Each row is a point on a landscape with many valleys, with its height.
From any point a ball rolls to the lowest of the 2 points nearest to it. It stops when none of these is lower. Distance is the straight distance between rows; heights are no part of it.
vame (h 44.2): -3,-22,34,16,45,-4,47,47,-24,6,-3,37,26,2,19,9,29,3,5,30,-17,15
gafer (h 45.8): -14,42,-13,-23,16,-8,-22,42,13,28,-29,8,34,2,10,10,23,26,2,18,-7,28
kemok (h 18.6): 11,-8,-3,-10,-19,-23,-24,-24,54,34,-35,-13,-27,6,-31,8,-25,-11,-20,21,17,-3
far (h 27.7): 19,-36,-4,12,11,-2,22,-15,10,-10,1,-5,-18,-6,-12,0,-21,-17,-1,8,7,-19
zomit (h 25.6): -14,3,12,-30,-52,5,-40,-7,15,32,-18,-21,-4,1,-10,22,-7,12,-35,-17,6,5
Pebu (h 24.3): 18,10,-13,-35,18,-25,-38,3,45,45,-35,5,0,14,-21,5,-5,3,5,17,-17,10
Nuvi (h 38.7): 13,-60,27,29,-7,-12,35,-11,-14,28,30,14,-26,6,-10,-2,-8,-3,12,4,-2,-22
netur (h 26.7): -6,53,-12,-5,32,-6,-2,32,26,14,-48,8,21,-2,6,9,17,15,0,40,-1,27
fel (h 28.2): -12,-13,20,-21,-43,7,-35,10,-18,53,5,-11,10,9,3,24,7,32,-16,-28,-16,0
teras (h 25.7): -10,-19,19,-11,-22,0,-17,10,-30,53,23,5,4,14,3,10,12,30,6,-28,-29,-3
beb (h 66.9): 13,-51,28,20,-33,15,20,2,-9,18,6,-14,0,-5,5,21,-17,2,-23,-6,15,-9
bimod (h 31.0): -20,40,-23,-19,10,-8,-20,13,-10,-5,22,7,12,1,12,-28,31,6,33,-15,1,3
povu (h 16.8): 17,14,-24,-21,41,-27,-12,5,29,16,-10,15,1,13,-7,-23,9,-5,29,12,-4,8
sukos (h 30.1): 18,-36,6,7,-11,-1,8,-9,16,14,-12,-14,-13,-4,-9,16,-21,-6,-19,9,11,-12
Tife (h 13.5): 15,12,-32,6,21,3,9,-29,36,-45,-11,-19,-13,-19,-6,-14,-23,-26,-9,16,4,-6
Loraz (h 20.2): 1,12,-24,-4,29,-12,-4,-14,2,-22,22,9,-12,6,-3,-33,8,-18,32,-7,-1,-10
milun (h 21.3): -1,12,-11,-27,-20,-12,-35,-22,41,20,-28,-12,-18,4,-25,5,-15,-2,-19,3,3,-1
pefal (h 22.3): 24,-27,-16,10,32,-7,28,-15,20,-20,-2,-3,-14,-7,-10,-5,-22,-22,2,18,0,-14
lovo (h 43.5): -3,24,-20,5,5,21,8,-11,0,-62,4,-24,13,-21,14,-8,-3,-15,-13,-8,4,8
Zur (h 40.8): -12,9,2,-3,31,-3,20,33,-14,-4,4,14,26,-1,16,-6,28,9,11,10,-5,11
niz (h 36.4): 6,-32,15,7,-37,-1,-11,-8,8,30,-6,-14,-12,2,-5,17,-12,2,-21,-6,18,-8
naza (h 11.4): 15,5,-25,3,38,-8,16,-9,29,-26,-12,-6,-1,-9,-2,-11,-11,-21,0,19,-1,-1
tagod (h 36.5): -20,18,5,-19,-56,15,-46,-14,-17,3,6,-21,-3,1,-2,9,1,12,-17,-35,-1,-5
sete (h 20.5): -5,1,10,6,-9,-21,-5,-26,-33,28,50,36,-23,32,-10,-15,10,16,46,-29,-27,-9
pavu (h 8.5): 0,4,-14,17,-35,-5,-20,-48,-2,-34,11,-11,-37,1,-19,-10,-22,-17,9,-14,29,-24
Kir (h 27.2): -27,23,4,-9,3,5,3,29,-34,-6,33,8,25,-6,23,-15,38,18,21,-15,-11,7
sesun (h 29.1): -25,31,-11,-16,6,1,-12,24,-19,-3,22,5,22,-2,18,-19,34,14,24,-15,-5,7
goz (h 59.4): 0,-20,16,11,-23,25,13,-7,-36,-23,35,-14,0,-7,9,-1,-1,-1,-2,-26,-11,-10
vidof (h 15.7): 2,-7,-7,24,-28,-11,-12,-43,-6,-16,18,0,-36,6,-21,-9,-19,-13,14,-10,26,-27
nam (h 20.7): 19,-26,-2,7,20,-27,3,-28,2,28,21,32,-33,26,-23,-18,-7,-8,37,-2,-4,-23
Mep (h 28.3): -27,43,-3,-4,21,15,32,44,-23,-15,-13,16,25,-12,21,2,39,18,7,15,10,10
Vimu (h 24.9): 11,12,-8,-28,14,-17,-29,3,42,32,-39,-5,5,7,-14,14,-9,5,-14,19,-15,14
romuf (h 22.6): -3,0,2,-19,-38,-3,-29,-18,33,22,-24,-20,-16,-1,-19,15,-17,-1,-31,0,13,2
Nat (h 29.8): 7,-47,16,47,-30,-13,14,-30,-14,4,29,0,-32,0,-9,-6,-25,-15,10,-1,30,-18
notep (h 38.1): 21,-45,24,6,-22,-10,2,4,32,46,-35,-16,-4,2,-10,35,-22,2,-35,25,14,3
nakot (h 45.5): -19,39,-10,-24,17,-6,-4,50,-9,24,-2,21,31,2,13,-4,40,32,25,9,0,14
nabe (h 62.1): 15,-55,30,18,-3,14,39,4,-21,0,19,-1,1,-6,4,12,-10,1,-11,-3,-9,-13
dufed (h 19.2): 24,-8,-15,-1,8,-14,-2,-30,59,5,-33,-12,-27,-6,-26,2,-32,-20,-15,33,10,-7
zodo (h 20.6): 10,-9,-6,8,-27,14,3,-25,20,-24,-8,-27,-16,-18,-8,8,-29,-17,-22,-1,18,-10
vodu (h 45.6): -17,51,-11,-22,20,-4,0,58,-4,27,-25,23,30,3,10,11,37,35,19,23,1,17
misi (h 41.4): -1,14,-14,-16,-1,4,-16,-7,19,-10,-16,-17,5,-7,1,6,-5,-1,-19,-4,-7,5
gozi (h 15.6): 0,13,11,23,31,23,26,31,-6,-9,-45,3,21,-4,23,21,-2,-4,-34,26,-9,31
Zisir (h 43.9): -16,37,-11,-36,-30,1,-44,-21,37,4,-22,-24,-10,-2,-22,4,-13,0,-30,-8,0,11
bam (h 9.4): 5,19,-13,27,27,28,38,-2,8,-60,-18,-11,14,-23,19,-1,-14,-19,-27,18,7,17
til (h 41.8): -17,11,4,-4,-67,-4,-46,-32,5,3,0,-19,-21,5,-17,6,-12,-2,-19,-22,27,-4
kal (h 46.4): -5,11,11,-32,-12,4,-33,20,17,35,-38,-11,23,2,-2,36,-5,25,-40,5,-19,25
nol (h 46.3): -21,18,-3,-25,-9,5,-31,31,-16,23,2,-1,33,1,16,8,20,27,-8,-17,-20,16
feket (h 20.8): 0,34,-27,-26,21,-23,-38,-2,4,18,18,27,-5,20,-2,-35,19,3,45,-17,-4,6
dufup (h 16.7): 3,11,-22,-8,28,-11,-2,-4,12,-15,5,1,2,1,1,-18,8,-10,16,0,-3,-2
pibat (h 37.8): -5,-28,27,6,21,7,30,26,-30,3,24,16,24,-2,18,3,19,8,-1,-3,-26,6
naf (h 50.8): -5,-7,24,0,-77,34,-17,-6,-4,-8,-2,-33,6,-8,9,22,-17,2,-39,-27,21,2
naz (h 56.2): -6,-18,29,20,-73,26,-9,-10,-37,-4,26,-26,-5,-1,10,9,-8,10,-10,-33,10,-8
Rubi (h 29.3): 1,-26,8,30,-54,-4,-15,-28,12,-5,3,-19,-24,-9,-6,2,-31,-21,-18,-2,44,-6
siv (h 26.1): 4,47,-18,-5,30,-4,-9,-3,50,-8,-43,-9,12,-8,-1,-1,-5,-3,-19,40,-6,27
Mogi (h 14.1): 20,9,-30,-13,44,-24,-3,-11,31,1,-5,13,-11,12,-11,-30,2,-18,30,11,1,-3
Lizi (h 42.7): -16,39,-23,4,18,11,18,2,-4,-59,8,-14,15,-20,18,-20,21,-9,8,0,13,5
bipap (h 20.4): 0,8,-8,-23,-26,-24,-41,-29,47,37,-29,-3,-28,14,-36,3,-19,-5,-14,7,17,-1
ralil (h 23.4): -4,32,-20,-42,6,-17,-49,10,31,34,-21,5,10,10,-8,-3,7,12,6,1,-14,18
pala (h 60.2): 4,-36,28,17,-13,21,33,-1,-38,-14,40,-3,-1,-8,9,0,-1,-1,1,-18,-19,-14
vobez (h 25.2): 8,-43,13,43,-22,-2,28,-31,-21,-21,38,1,-36,-8,-10,-12,-26,-19,18,-3,21,-28
vezam (h 20.9): -3,19,-27,2,16,-9,-7,-25,-6,-44,30,1,-17,5,-4,-37,3,-23,34,-13,1,-15
tar (h 19.5): -6,26,-25,3,0,-1,-15,-32,-19,-53,32,-7,-19,2,-4,-34,0,-17,29,-22,1,-17
zopar (h 23.9): -10,-1,17,-21,-57,1,-34,-8,30,33,-25,-26,-8,-1,-15,23,-15,6,-45,-6,17,11
nez (h 25.9): 17,23,-14,-4,38,-11,-5,-1,48,3,-43,-5,8,-2,-7,9,-9,-5,-14,40,-11,20
nozin (h 19.3): 15,-31,-5,24,2,12,34,-24,-3,-46,20,-12,-22,-22,-6,-11,-28,-28,5,1,14,-24
Tam (h 27.0): -16,55,-12,1,34,7,24,41,3,-2,-44,15,16,-6,12,6,28,18,7,37,9,16
kiv (h 34.0): 10,-30,11,1,-20,8,2,-6,-1,13,-2,-14,-4,-2,-2,17,-11,4,-18,-7,3,-10
nul (h 48.3): -5,-3,19,-10,-60,27,-17,-7,7,0,-14,-31,5,-11,2,27,-17,4,-44,-19,13,6
dus (h 45.1): 4,14,-3,-15,49,-24,20,35,7,16,2,34,14,9,5,-21,36,6,44,24,2,7
foli (h 9.5): 5,18,-22,13,40,4,29,-3,20,-41,-14,-6,9,-14,9,-9,-1,-17,-7,23,6,9
ber (h 39.1): 19,-23,18,-4,26,-7,-1,27,11,40,-39,3,20,12,-3,39,-7,11,-19,25,-22,16
Kirer (h 44.3): -21,16,4,-24,-42,20,-42,2,-22,6,7,-21,15,-4,8,12,6,19,-17,-37,-13,3
Reb (h 44.9): -2,11,7,-7,49,-18,34,45,-2,12,-4,37,19,4,6,-11,39,11,36,32,-1,7
Lufa (h 47.2): -19,16,2,-25,-20,16,-30,17,-17,8,0,-13,28,-4,16,15,11,22,-20,-25,-17,14
neta (h 32.3): 17,-54,12,24,7,-14,30,-18,-4,13,25,14,-32,5,-15,-8,-15,-14,18,8,3,-28
bazos (h 30.5): -2,-20,12,-3,-18,15,-3,1,-24,8,17,-11,4,-1,6,9,2,11,-8,-22,-13,-6
luk (h 30.6): -11,12,-7,-7,-25,-8,-39,-27,-13,9,18,2,-16,18,-12,-7,2,9,16,-30,-3,-15
Povov (h 23.8): 10,22,-21,-43,12,-27,-52,0,39,45,-28,12,-2,19,-20,-6,0,5,13,4,-12,12
nizig (h 44.8): -17,21,-2,-1,-59,-4,-49,-41,-9,-12,8,-11,-23,9,-20,0,-9,3,-1,-27,22,-13
misev (h 14.7): -7,11,1,16,47,1,52,26,-7,-35,-8,18,13,-8,16,-8,25,-8,7,28,7,9
pipom (h 18.9): 16,-3,-18,-19,24,-26,-24,-12,16,33,-1,22,-14,24,-16,-18,1,-2,32,-4,-8,-6
mib (h 17.1): -7,35,-29,-2,-12,5,-25,-34,-7,-57,17,-19,-18,-4,-6,-25,-6,-19,14,-22,5,-13
sigop (h 41.9): 11,-53,27,18,2,-3,35,-6,-22,17,36,14,-18,4,-4,-4,-3,-2,14,-3,-20,-20
negiz (h 28.6): -17,14,6,-29,-53,8,-48,-11,2,19,-7,-20,-4,2,-11,15,-1,13,-23,-27,1,0
Pabi (h 20.3): 2,7,1,-5,3,-25,-19,-23,-24,36,42,41,-20,34,-12,-21,10,15,49,-27,-22,-5
Vutes (h 21.7): -10,47,-33,-32,14,-19,-41,8,12,12,5,15,5,11,3,-30,23,7,36,-12,3,10
Leze (h 24.2): 9,-26,9,20,18,20,45,0,-20,-52,26,-3,6,-17,11,-6,-6,-20,-4,-2,-6,-8
gasa (h 12.8): 20,8,-34,5,39,-8,15,-25,40,-34,-16,-10,-12,-14,-9,-16,-21,-27,0,25,4,-3
tofe (h 33.5): 12,-37,3,17,-10,2,16,-18,0,-4,11,-9,-21,-5,-8,0,-18,-12,-2,-2,12,-22
Lil (h 21.0): 12,-37,-2,33,-2,-9,27,-34,-4,-23,24,2,-40,-8,-17,-14,-29,-26,19,4,23,-32
zof (h 19.7): 18,-3,-31,5,29,-19,1,-35,22,-23,7,7,-31,4,-21,-27,-16,-27,25,3,9,-23
Gog (h 53.6): -8,-9,23,6,-76,26,-22,-13,-17,-2,10,-31,-3,-3,7,14,-10,5,-27,-33,19,-4
mebi (h 17.9): 14,7,-17,-26,27,-25,-29,4,19,35,-6,17,0,21,-8,-16,8,3,27,0,-11,3
sur (h 41.5): -8,-11,21,15,33,9,37,36,-27,-11,-4,17,29,-3,22,9,18,3,-11,15,-12,18
mam (h 21.8): 12,-32,3,20,8,19,38,-13,-15,-48,25,-8,-8,-17,3,-6,-18,-21,0,-5,1,-16
latel (h 44.5): -2,-5,26,13,52,-8,41,55,-16,14,-22,34,22,6,11,12,28,4,11,40,-11,19
madif (h 21.2): 2,-3,-10,-17,0,-12,-28,-12,5,26,2,6,-10,16,-11,-5,0,5,12,-15,-10,-11
zati (h 45.4): -9,33,-14,-27,23,-15,-12,39,3,26,2,21,23,7,8,-16,33,21,33,5,-2,14
Motan (h 57.7): -1,-17,24,20,-63,31,5,-14,-42,-28,30,-27,-5,-8,9,3,-10,2,-5,-32,7,-14
dosu (h 28.4): -16,21,-3,-4,-40,2,-41,-31,-31,-9,26,-5,-14,15,-8,-9,4,12,16,-36,-6,-13
roro (h 26.0): -23,8,8,-12,-1,1,-9,24,-36,16,37,8,22,3,17,-13,29,21,20,-23,-28,6
kipet (h 33.6): -4,-16,6,36,-60,-16,-30,-43,4,-13,11,-12,-28,0,-12,-3,-32,-19,-9,-5,50,-4
magil (h 39.8): -10,7,16,-7,23,-5,-8,60,-17,44,-28,17,39,9,15,30,20,29,-7,19,-21,31
sitod (h 38.4): 27,-42,28,5,-7,-1,9,13,25,42,-42,-12,5,4,-9,45,-21,8,-36,28,2,6
Dur (h 40.1): -13,9,10,-4,33,-7,18,49,-17,17,-5,23,32,5,17,5,31,19,11,19,-8,18
Bitun (h 19.9): 5,-8,-6,10,-6,-15,-11,-36,-10,5,25,13,-30,18,-20,-14,-7,-3,26,-16,6,-25
pupel (h 43.1): -9,34,-25,-1,7,10,2,-9,0,-57,9,-20,8,-16,13,-21,10,-13,2,-9,7,3
Nuziz (h 26.4): -15,71,-21,-14,20,-1,-12,21,35,2,-43,0,21,-10,5,1,17,16,-7,36,4,28
vovi (h 16.5): -11,10,3,22,37,15,52,26,-15,-45,-8,13,19,-13,23,-3,20,-9,-7,21,7,14
Rufis (h 66.2): 19,-61,31,30,-26,21,39,4,-8,4,7,-11,-1,-12,7,21,-26,-6,-22,-1,19,-10
lenik (h 38.8): 28,-44,25,4,15,-5,13,21,11,42,-35,-2,10,9,-8,44,-14,9,-22,27,-14,3
Kadag (h 19.4): 3,-13,0,-2,-16,-16,-24,-24,1,32,8,7,-23,20,-18,-2,-4,5,13,-13,3,-19
Sal (h 18.5): 13,-4,-11,13,-27,21,10,-32,18,-48,-4,-29,-20,-26,-5,2,-36,-25,-19,-1,23,-13
sunuz (h 25.3): 16,12,-8,-14,27,-14,-15,5,43,22,-44,-6,10,3,-11,16,-10,1,-13,32,-17,18
tuf (h 27.8): -30,41,1,6,16,25,38,42,-31,-31,-15,11,25,-17,29,4,34,14,-5,10,10,14
gozof (h 45.9): -17,29,-5,-21,8,-1,-21,38,1,20,-24,3,35,-1,16,16,18,25,-11,6,-13,26
begit (h 15.8): 18,-29,-14,18,19,-12,22,-29,8,-21,16,5,-33,-1,-18,-18,-22,-28,19,8,10,-30
kasef (h 46.0): -15,25,-12,-18,-39,-7,-51,-35,7,2,-1,-7,-21,12,-21,-2,-6,1,1,-24,10,-10
fusip (h 45.0): -14,30,-13,-29,-38,-2,-51,-29,21,1,-13,-15,-17,4,-22,0,-9,-3,-13,-20,5,-2
Kanir (h 26.9): -10,-14,15,-23,-25,-3,-35,15,-18,64,6,2,10,16,2,17,10,35,-2,-24,-28,0
Kedus (h 25.1): 18,-38,3,18,19,-20,22,-25,-3,10,29,25,-35,15,-19,-19,-12,-14,32,3,-3,-30
pubu (h 42.3): -21,41,-16,0,24,9,31,18,-8,-45,0,2,19,-17,19,-14,31,0,11,9,16,7
Vevir (h 44.7): -4,10,17,3,52,-11,45,52,-10,8,-19,39,18,3,8,3,37,8,25,41,-2,8
nup (h 65.0): 25,-66,27,32,-5,15,50,0,-6,-3,8,-3,-8,-14,0,15,-28,-12,-13,10,13,-16
ser (h 17.3): 10,-19,0,6,0,-20,-10,-26,-3,26,17,18,-26,22,-19,-10,-5,1,24,-11,0,-21
raf (h 29.6): 13,-45,21,20,21,16,52,6,-20,-32,23,9,5,-13,9,2,-7,-15,-6,3,-14,-7
Diton (h 16.6): 17,-2,-13,-12,-5,-15,-16,-28,55,14,-30,-13,-25,-1,-28,5,-26,-13,-17,21,9,-5
sabi (h 20.0): 6,-13,-10,11,-9,-8,-6,-32,3,-9,12,-1,-28,5,-16,-9,-15,-13,12,-8,11,-25
Falo (h 25.5): -1,-21,25,28,26,29,55,27,-32,-39,2,14,27,-10,28,8,4,-11,-22,7,-9,15
Tir (h 28.5): -10,-15,21,-17,-51,0,-38,1,-5,51,-5,-11,0,10,-4,23,0,23,-23,-20,1,-1
matik (h 43.4): 1,-25,26,14,44,-2,47,33,-21,-9,5,27,23,-1,18,2,20,-4,2,22,-17,10
roli (h 13.1): 12,-14,-7,13,16,14,27,-4,1,-37,1,-11,8,-14,7,4,-15,-14,-15,4,-1,-1
dimi (h 19.1): 4,11,-9,-21,14,-23,-35,1,-7,48,22,33,-4,30,-6,-23,15,16,41,-20,-20,5
figuf (h 16.9): 18,-19,-8,19,5,21,33,-16,8,-45,-1,-18,-6,-21,0,4,-28,-21,-16,6,10,-11
kekir (h 27.1): -11,-3,18,-32,-49,-2,-42,4,15,52,-22,-16,2,8,-11,30,-3,23,-33,-13,0,8
mepub (h 13.6): 7,14,-26,-8,31,-10,1,-6,26,-17,-10,-4,4,-5,-1,-12,0,-12,3,13,-3,4
tak (h 19.8): -3,-7,17,32,39,18,60,31,-23,-36,-16,19,20,-9,25,4,10,-14,-16,24,-2,18
mataf (h 58.7): -1,-13,20,15,-42,34,9,-12,-49,-35,38,-23,-2,-7,10,-5,-5,1,2,-33,-8,-12
Fir (h 18.8): 2,14,-15,-28,21,-21,-33,13,4,41,7,22,5,21,-2,-19,17,11,33,-10,-15,9
feg (h 35.2): -12,14,-10,-7,0,3,-15,-4,-19,-17,24,-6,4,1,6,-19,13,-1,16,-23,-12,-6
gerom (h 45.3): -5,30,-13,-24,34,-18,3,35,2,21,9,31,15,7,6,-25,40,15,46,13,4,7
toba (h 67.4): 5,-39,32,18,-62,18,-1,-1,-2,21,1,-23,3,-3,10,23,-18,2,-34,-14,27,0
fop (h 24.8): -14,8,11,12,-53,-1,-30,-35,-41,0,34,-4,-19,18,-9,-3,1,17,14,-34,0,-16
pokub (h 14.3): 11,0,-26,8,14,3,11,-28,15,-45,5,-15,-17,-15,-7,-15,-20,-25,2,1,8,-15
kuve (h 39.6): 2,-4,19,-8,24,-5,-13,50,-4,49,-39,8,35,12,7,40,9,24,-15,22,-27,29
razu (h 46.2): -9,12,8,-27,-6,5,-31,35,1,38,-29,-4,35,2,10,34,5,29,-30,1,-23,27
datup (h 19.0): 20,-19,-23,8,33,-12,19,-24,20,-28,7,1,-23,-4,-15,-20,-19,-29,16,10,3,-22
vof (h 47.0): -2,1,16,-18,-45,21,-15,-1,16,10,-26,-26,11,-7,0,33,-18,10,-50,-10,4,11
gikor (h 39.5): -14,-13,28,7,23,11,33,40,-35,-4,12,19,32,-4,26,6,26,12,-3,4,-17,15
zov (h 24.5): 8,-21,2,17,-40,7,0,-25,17,-11,-3,-25,-21,-14,-7,7,-30,-19,-22,-2,33,-11
ruv (h 36.2): -3,-23,15,0,13,4,19,14,-26,0,28,5,16,-1,13,-3,14,8,5,-10,-25,-1
bazi (h 17.8): 17,-13,-14,20,-8,22,29,-29,15,-56,1,-25,-16,-28,-3,-2,-38,-30,-12,3,18,-15
ligam (h 39.9): -15,7,17,-5,26,-5,7,63,-22,36,-14,26,39,9,15,18,32,29,8,21,-14,23
Desap (h 43.2): -9,39,-20,-27,-21,8,-33,-28,35,-18,-18,-26,-10,-12,-16,-3,-14,-8,-28,-6,-2,8
zeki (h 63.4): 19,-50,16,17,4,11,36,0,-7,-4,8,-3,-4,-9,-2,12,-16,-8,-12,4,1,-14
Nitim (h 60.9): 7,-50,38,17,-13,25,40,10,-36,-1,33,0,9,-7,12,12,-1,6,-10,-16,-20,-6
rimod (h 19.6): 5,-3,-3,-10,9,-20,-23,-12,-11,43,23,30,-15,30,-11,-15,7,11,36,-19,-19,-7
modu (h 24.7): -7,-10,8,-11,-6,-2,-18,6,-24,33,25,6,4,13,3,-2,12,19,13,-24,-26,-5
zat (h 30.2): -3,-15,26,24,9,40,47,24,-37,-42,5,7,32,-12,31,13,0,-7,-28,-8,-9,17
sizek (h 14.5): 1,18,-25,7,-19,3,-17,-42,-4,-50,14,-15,-29,-3,-14,-19,-16,-21,13,-18,13,-22
gegi (h 37.0): 18,-61,26,24,21,9,56,-1,-17,-19,28,15,-7,-12,2,0,-11,-16,1,11,-13,-16
fiz (h 41.7): -14,21,-6,-1,29,2,25,23,-11,-24,5,9,23,-8,19,-11,28,2,11,8,4,9
tilol (h 35.1): 13,-47,8,35,-20,-6,16,-25,2,-1,15,-6,-30,-6,-11,-1,-27,-18,2,2,30,-22
rivo (h 45.7): -11,57,-19,-26,20,-9,-14,49,14,28,-32,19,27,2,4,5,31,29,21,24,4,22
vifif (h 20.1): 11,21,-27,-24,25,-27,-37,-16,11,22,9,29,-14,24,-14,-30,7,-2,40,-13,-3,-1
nizut (h 23.7): -9,1,-1,7,18,-1,21,-4,-25,-42,46,7,-2,-6,11,-34,19,-15,27,-9,-11,-10
topap (h 18.7): 6,-10,-1,14,30,11,33,8,-3,-33,-5,-2,16,-12,13,4,-3,-11,-13,11,-4,7
nel (h 34.1): -4,-13,6,-5,4,7,3,8,-22,1,18,-4,12,-1,9,0,9,8,0,-15,-18,-2
Lem (h 26.3): -4,67,-25,-11,31,-5,-10,4,50,-7,-43,-4,12,-10,1,-11,8,4,-7,38,5,26
foz (h 39.4): 10,3,12,-3,32,-7,-8,36,13,35,-48,4,26,8,4,36,-1,11,-19,31,-23,29
keduv (h 42.5): 16,-55,23,17,18,-1,43,-2,-13,-2,30,14,-10,-3,-3,-4,-5,-9,9,7,-17,-19
Lega (h 21.9): -9,-1,10,13,-34,-11,-18,-33,-33,16,37,10,-23,23,-11,-5,3,15,26,-30,-6,-18
Lafe (h 38.0): -11,1,5,15,-68,-5,-35,-38,5,-14,4,-21,-27,-1,-16,1,-22,-15,-16,-14,40,-6
neder (h 67.2): 15,-53,34,19,-42,19,18,9,1,23,-8,-20,8,-5,10,32,-23,4,-37,-2,20,-1
Zuzo (h 16.2): 9,-7,-20,6,2,-2,0,-31,8,-28,9,-10,-25,-4,-12,-12,-18,-21,6,-6,10,-23
Momi (h 67.8): -1,-34,30,30,-71,12,-12,-12,-15,12,17,-23,-6,-1,9,12,-18,-1,-21,-20,29,-3
tafi (h 37.1): -3,-5,-5,-2,-2,7,-4,-7,-16,-13,20,-9,-2,0,2,-7,2,-2,5,-20,-10,-10
tugal (h 22.9): -9,27,-20,-40,-5,-12,-52,-2,21,26,-14,0,3,9,-10,-2,2,8,1,-13,-11,9
Guz (h 39.7): -1,3,-11,-9,-2,8,-10,-9,0,-14,3,-15,2,-6,2,0,-3,-3,-7,-14,-5,-5
zami (h 22.5): -14,23,12,27,25,26,38,41,-22,-17,-40,8,22,-8,31,13,13,-1,-27,23,1,29
mer (h 26.6): -4,-24,21,9,-33,10,-3,-7,-34,17,30,-7,-8,6,3,4,4,14,3,-28,-12,-14
kan (h 10.2): 17,8,-16,25,26,25,35,-16,23,-57,-19,-15,3,-26,10,2,-29,-23,-31,23,6,10
zan (h 26.8): -9,54,-5,6,38,-1,14,45,12,17,-55,14,17,-1,8,15,23,14,5,47,1,25
dofem (h 37.5): 11,-39,20,8,-38,-9,-9,-4,25,37,-20,-18,-10,1,-8,22,-20,-3,-33,10,23,-1
lepo (h 23.6): -4,-18,15,3,-22,-5,-10,-11,-27,35,29,6,-13,16,-5,0,6,18,14,-25,-18,-13
simep (h 17.2): 18,12,-35,-7,37,-25,-8,-26,29,-12,2,14,-23,12,-17,-32,-8,-26,31,4,4,-11
sez (h 12.6): 1,9,-1,18,50,-2,43,28,0,-21,-24,14,16,-5,12,0,15,-9,0,35,3,14
kig (h 33.0): -17,33,-21,-16,2,-6,-31,-5,-12,-10,24,4,1,9,4,-27,19,1,28,-25,-6,-3
pofil (h 22.1): 0,8,-11,-30,-5,-14,-41,-3,17,38,-11,4,-3,14,-12,2,0,11,5,-10,-12,0
Sev (h 21.1): -4,-4,6,8,-13,-13,-10,-28,-30,16,41,19,-24,23,-11,-13,5,10,34,-25,-14,-16
Fari (h 22.4): -8,15,-16,-1,26,-7,12,-1,-10,-33,31,6,1,-1,8,-35,22,-14,32,-5,0,-7
mab (h 22.8): -3,49,-32,-31,25,-20,-25,20,23,19,-8,19,10,6,2,-27,28,8,38,5,9,13
vami (h 25.4): -13,-2,7,-7,-1,-3,-8,6,-31,20,39,12,4,11,8,-14,19,14,25,-26,-30,-2
gipof (h 26.5): -24,36,7,18,19,28,43,43,-30,-26,-29,10,22,-12,32,8,25,5,-17,15,8,23
Rozom (h 25.8): -16,10,3,8,17,14,32,16,-25,-48,24,1,20,-15,25,-16,25,-6,7,-5,-1,5
sedu (h 46.1): -19,17,4,-22,-3,6,-26,42,-12,27,-15,0,40,-1,17,23,15,31,-20,-4,-19,26
folib (h 22.2): 25,-21,-15,14,2,-8,14,-29,48,-8,-26,-16,-29,-16,-20,2,-38,-23,-15,30,21,-12
kizo (h 31.4): -5,12,-3,-1,-25,-18,-40,-39,-14,24,24,19,-22,29,-20,-6,-1,15,27,-29,3,-17
lir (h 8.3): 6,13,-17,25,39,13,44,-1,7,-59,-9,-5,10,-20,15,-9,-6,-24,-13,21,8,9
nipot (h 42.4): -2,20,-13,-19,-21,11,-21,-18,27,-15,-18,-25,-3,-12,-7,7,-14,-6,-29,-4,1,5
mis (h 27.3): -21,43,-8,1,26,8,21,35,-6,-10,-26,10,25,-9,19,4,28,14,-2,21,7,19
Siza (h 46.5): -3,5,18,-26,-30,17,-23,9,16,24,-33,-19,19,-3,1,40,-13,21,-51,-3,-10,22
Fibi (h 9.8): -2,20,0,22,42,9,35,28,0,-15,-40,7,18,-6,18,9,9,-5,-16,37,1,24
nove (h 24.4): -14,11,0,12,19,8,36,6,-24,-61,40,3,9,-17,19,-29,27,-15,22,-4,0,-5
senod (h 26.2): 17,-29,-5,12,-12,-5,9,-22,31,1,-14,-15,-24,-10,-13,7,-30,-16,-16,14,22,-15

Where does a ball stop that starts at each point below?
Lizi -> Diton
zan -> ser
foz -> Diton
mataf -> lepo
kizo -> mebi
rivo -> lepo
feg -> modu
toba -> lepo
til -> roli
matik -> lepo
luk -> mebi

Call two points neighbours if one is among the 2 nearest of the other. Go from one point of each pair to the other, from neighbour to neighbour, staying as low as possible. Name the highest point that can't be avoided.
ser / modu -> fiz
begit / Mogi -> zof
pavu / ser -> sabi
pavu / Mogi -> zati
